Each row is a point on a landscape with many peaks, with its height.
From any point a climber takes the steepest step (rise divided by distance) to one of its 2 nearest points. It stops when none of these is higher. Distance is the straight distance between rows; heights are no part of it.
J_332 h=606: [184 120 134  50 169  99 128 139 124 122 129 153  88 118  87 149 105 144
  67 122 112 104 127 137 149]
J_538 h=658: [171 140 125  64 129  84 113 114 137  64 151 165  96  88  58 168 120 172
  73 102 112  79 139 132 147]
J_87 h=593: [171 125 160 125  52 164  83 127 174 117 106  95 117 112 141 121 110  85
 129 139 110 142  99 139 118]
J_218 h=608: [157 141 162 136 100 170  40 114 140 125 148 103 111  88 131 113 107 123
 128 139 100 112  83 131 105]
J_913 h=671: [140 125  65 147 151 100 199 110 144 102 145 187 132 153 117 161 162 140
 160 106 155 152 125 173 169]
J_594 h=640: [149 138 182 104  50  70 152 112  87 162 107 132 113 135 123  76 152 150
 145 133  94 115 154  88 110]
J_91 h=492: [121  94 179 112  98 139 119 161 130 107 163 122  86 111  94  91  71 120
 149 140  87 106 119  79 114]
J_143 h=525: [ 89 102 116 135 181 193 106 158 113 122 185  92 100  97 132 106 105 133
 148 130 112 109 100  97 110]
J_984 h=101: [121 124 123  91 131 122 149 176 115 162 108 125 216 204 150 108 162  51
 122 126 173 159 191 150 148]
J_224 h=609: [139 146 145  73  78  87 148  87 149  94 122 138 118  93 134 142 158 162
  91  83 138 110 161 135 129]
J_521 h=763: [159 146  86  99  96 156 146 105 118 114 180 150 101 110  98 153 138 156
 133  85 134  90 123 115 102]
J_108 h=366: [106 111  72 110 209  71 142 110 134 153  92 157 124 105 112 118  70 166
  82 118 141 103 133 120 143]
J_17 h=648: [160 106 177 130  55 144 104 165 175 138  77  93 135 147 127 103 105  71
 139 134 157 178 138 135 153]
J_350 h=690: [129 129 137 130  78 111 173 116  81 159 100 139 139 145 164 100 139 115
 138 144 105 145 142  87 111]
J_746 h=551: [142 146 140  69 140  95 141 127 132 132 104 126 129 124 156 132 130 110
  86  84 142 101 157 106 142]
J_888 h=753: [113 124 121 169 134 134  68 121 106 124 134  95 104 123 168 147 139 108
 149 116 105 107  99  94 117]
J_298 h=694: [220 150  73 185 150 157  68 126 121  95 157 147 171  91 142 157 141 107
 135 129 113 142 106 104 110]
J_763 h=341: [119 108  92 147 180 101 169 103 138 142  63 127 141 120 142 151  90 129
  76 124 170 130 136 137 135]
J_894 h=208: [162 125 194 152 128 171 100 156 133 146 128 119 149 160 156 119 118 129
 108 145 100 173 153 112  90]
J_272 h=783: [140  90 121 120 102  81 181 122 165 116  95 138 138 174 130 191 196  89
 126 171 159 147 133 145 165]
J_30 h=585: [126 135 178 102  79 126 160 154 141 178  89 117 124 153 102  71  77 136
 126 162 105 139 158  97 106]
J_452 h=125: [ 89 147 159 121  95 141 106 168 110 153  93 103 207 201 159 117 176 100
 144 121 182 140 181 159 163]
J_109 h=718: [172  94 136 120  80 120 161 106 138  86 115 131 123 126 132 177 193  93
 122 142 143 143  95 169 158]
J_697 h=459: [102 118 136 151 154 127 168 174 120 130  61 115 147 140 139 130  76 111
 108 165 137 172 145 101 147]
J_869 h=535: [139 105 182 118  73 131 136 151 152 116 122 121 126 141 107  92  74  84
 133 119 104 122 155 110 101]
J_636 h=151: [ 77 179 165 158 105 136  85 144 134 140 123 124 172 189 171 110 166 127
 175 102 138 141 166 158 145]
J_199 h=749: [159 122 152 133  51 123  79  76  97 111 161 146 122 128 154 128 210 133
 153  73 132 130 109 143 141]
J_441 h=709: [140 158 133 102 106 108  86 100 125  69 160 126  91  91  98 196 160 155
 102 103 114  66 125 135 117]
J_317 h=756: [137 136 101 157 194 109 118 131  73 151 135 104 115 132 167 152 158 112
 134 127 115 123 119 106 104]
J_847 h=239: [152  95 151 166 158 187  89 163 112 108 150  99 122 125 139 154 106 102
 105 138  89 163 122 101  92]
J_268 h=299: [134 133  97 119 131 152 163 144 137  63 143 127 118 102 122 146  96  97
 120 180  52 115  90 110 109]
J_747 h=531: [112 112 111 138 163 138 184 145 125 189 116 142 120 139 104  97  67 159
 124 161 132 150 135  87 100]
J_670 h=518: [115 117  67  67 216 132 137 143 143 141 168 144  93 102  71 118  82 151
 112 169 101 106  91 147 143]
J_876 h=424: [ 82 117 151 103 182  82 132 168 109 148  74 121 131 136 113 113  67 103
  94 169 123 132 147 118 155]
J_517 h=614: [ 76 178 132 141 169 117 128 166 130 195 122 138 139 162 109  94  96 181
 167 179 138 153 138 138 140]
J_230 h=800: [ 78 104 145 183  81 143  67 125 104 161 100  94 110 180 131 109 128 109
 181 107 159 150 108 150 161]
J_559 h=650: [130 118 191 118  82 165  68 114 110 126 169 116  74  83  98  92 137 181
 137 153  89 123  70 143 123]
J_616 h=848: [ 50 140 158 161  55 124  70 117 121 158  93  86 117 170 151  95 124 121
 167 117 124 109 133 113 136]
J_516 h=57: [113 125 171 122 107 125 151 138 138 168  56 115 198 179 134 128 129 151
  82 128 191 144 194 150 139]
J_310 h=493: [122 107 162 138 113 102 133 102 144  99 128 162 161 119 115 125  81 104
  97 112 120 113 155 138  98]
J_368 h=813: [146 116 162 143   4 128 100  87 140 126 124 135 137 161 161  84 188 124
 177  98 112 145 123 118 144]
J_569 h=798: [ 89 143  88 115 190 104 115  82 102  93 169 147 122  41 104 130 133 184
 105 126 136  90 103 172 135]
J_43 h=818: [162 137 101 107 121 178 116 106  80 107 152 110 101  71 117 154 157 161
 109 128 119  75  82 105 114]
J_437 h=701: [137  95 127 153  81 136 140 122 145 136  90 109 135 129 142 142 121  72
 142 123 176 164 114 143 141]
J_459 h=460: [118 102 172 148 144 107 139 122 115 118 115 136 178 162 153 144 145 102
  92 107 147 131 181 141 114]
J_859 h=497: [122  98 122 170 143 160 166 147 102 139 110 125 132 109 144 110  86 135
 125 139 130 163 121  60 105]
J_117 h=594: [104 134 171 100  79 133 134 109 107 145 144 118 103 103 140  74 127 168
 119 133  90  98 136  91  88]
J_133 h=840: [ 81 109 104  69 216 129 129 117 125  86 169 144 114  58  76 136 118 193
  57 149 103  83 118 163 133]
J_390 h=491: [105 130  86  94 191 182 129 160 148 153 198 114  92  87  88  99 100 147
 163 158 121 109  87 127 118]
J_79 h=664: [166 127 133  98  49 125 137  68 154  89 115 113 123  95 128 166 174 118
  97 121 143  98 110 166 132]
J_658 h=799: [ 54 136 159 164 118  91  67 117 123 137 128 109 104 134 139 126 116 122
 164 145 111 101 113 116 115]
J_555 h=806: [149 173  91 131 205 137 131 138 172 139 127 101  99 142 136 175 140 144
 127 124 138 131 121 161 133]
J_795 h=561: [127 134 140  82 181 129 140 146 132 136 158 146 104 106 102 114  93 154
 106 122 120 110 124 122 134]
J_794 h=392: [ 75  96 123  65 213  67 139 143 114 146 102 160 105 127 105  94  82 162
  76 150 110 107 142 125 167]
J_814 h=751: [103 132 106 145 166  77 129  94  98 123 127 163 128  78 120 111 105 131
 127 131 133 126  98 187 131]
J_380 h=873: [154 159 103 104 177 175 123 138 129 139 139  89  79  94 125 160 143 163
 116 131 138 107  87 130 129]
J_442 h=708: [ 99 138 151 149 179 111 138 132 112 138 107 157 145  84 131  85  92 159
 136 150 158 165 101 150 160]
J_354 h=558: [ 51 116 148 128 122 183 128 120 116 149 157  97  96 115 132  93 110 165
 135 134 115 106 114 113  90]
J_256 h=329: [139 111  64 154 147 143 167 116 142  52 141 140 143 124 117 193 112  91
 121 136  94  93 127 110 116]
J_413 h=724: [149  93  77 151 137  81 185 104 128 120 120 169 156 165 136 171 167  93
 128 131 156 146 136 136 143]
J_389 h=748: [ 89  91 153 149  44 148 134 118 129 129 104 109 133 171 130 123 156 101
 162 102 182 141 134 163 151]
J_220 h=639: [ 84 175 173  70  65 103 142 135 129 174  90 113 124 147 115  75 117 150
 126 123 128 118 168 150 124]
J_476 h=569: [106 140  88 164 197 136 130 155 145 191 126 111 118 123 115 108  80 150
 150 188 126 167 108 118 106]
J_856 h=734: [129 157 110 157 169 138 137 167 156 140 116 124 146 159 150 142 127  99
 159 126 137 166 137 148 141]
J_930 h=668: [191 145 104 137 168 138 131 145 164 122 154 139 157 162 161 173 174  93
 139 114 130 165 142 135 128]
J_222 h=77: [157 105 155  94 106 101 166 154 159 164  89 158 200 195 111 124 143 101
  96 136 175 158 193 134 148]
J_976 h=662: [103 158 113 120 190 104 163 151 106 179 111 160 135 142 112  92 103 161
 142 119 166 156 141 155 164]
J_112 h=387: [128 124  80 185 141 148 159 126 155  80 148 130 140 148 172 156 157 115
 177  96 135 127 133  94 132]
J_278 h=698: [153 143 172 123  87 126  88 111  94 116 163 133  78 110 126 129 169 156
 154 109 107 127  93 140 144]
J_938 h=177: [126 138 174 161  98 166  85 129 157 138 141 139 167 174 165  94 128 109
 155  91 119 148 160 121 107]
J_977 h=637: [202 170  96 141 174 118 108 123 141 127 153 163 150 106 136 138 128 119
 146 111 127 148 106 134 141]
J_65 h=750: [148 125 162 136  25 107 151 120 130 150 102 138 155 183 148 107 190 117
 162 145 129 151 152 110 132]
J_655 h=355: [133 118  57 198 145 175 144 115 126  58 152 130 135 102 134 149 121 133
 151 125 102 109 102  87 109]
J_728 h=268: [167 112 116 123 143 162 142 149 103 102 138 115 111 115 124 156 124  80
 108 137 102 144 108 131 114]
J_62 h=425: [121 105 146 152 131 120 145 130 157  96 142 141 165 185 163 171 187 109
 137 104 150 126 174  93 126]
J_529 h=706: [167 122  76 122  93 131 191  94 150  96 162 187 135 134 103 166 151 142
 138  93 148 115 125 142 133]
J_958 h=754: [ 89 152  99 106 135  95 120  75 117  95 155 129  92  87  93 170 147 184
  91 102 128  93 132 160 104]
J_193 h=691: [ 79 169 167  96  53 129 126 125 144 149  97 107 117 153 121 111 154 123
 150 110 158 138 144 190 146]
J_455 h=819: [160 142  42 174 207 120 113 127  95 146 151  92 118  80 149 126 136 119
 154 137 125 124  90 118 115]
J_531 h=755: [183 141  50 196 201 162  61 147 117 128 187 105 147  84 139 119 123 126
 154 136 109 129 101  92  85]

Call two points neighbours if one is among the 2 nearest of the other. Go from one point of each pair to the other, from neighbour to neighbour, staying as high as possible. Name the lowest point that can't be avoided.
J_272, J_368: J_87
J_272, J_380: J_913
J_455, J_272: J_977
J_455, J_616: J_888

For each start below, name the point where the climber stops.
J_794: J_133
J_670: J_133
J_390: J_368
J_763: J_133
J_91: J_368
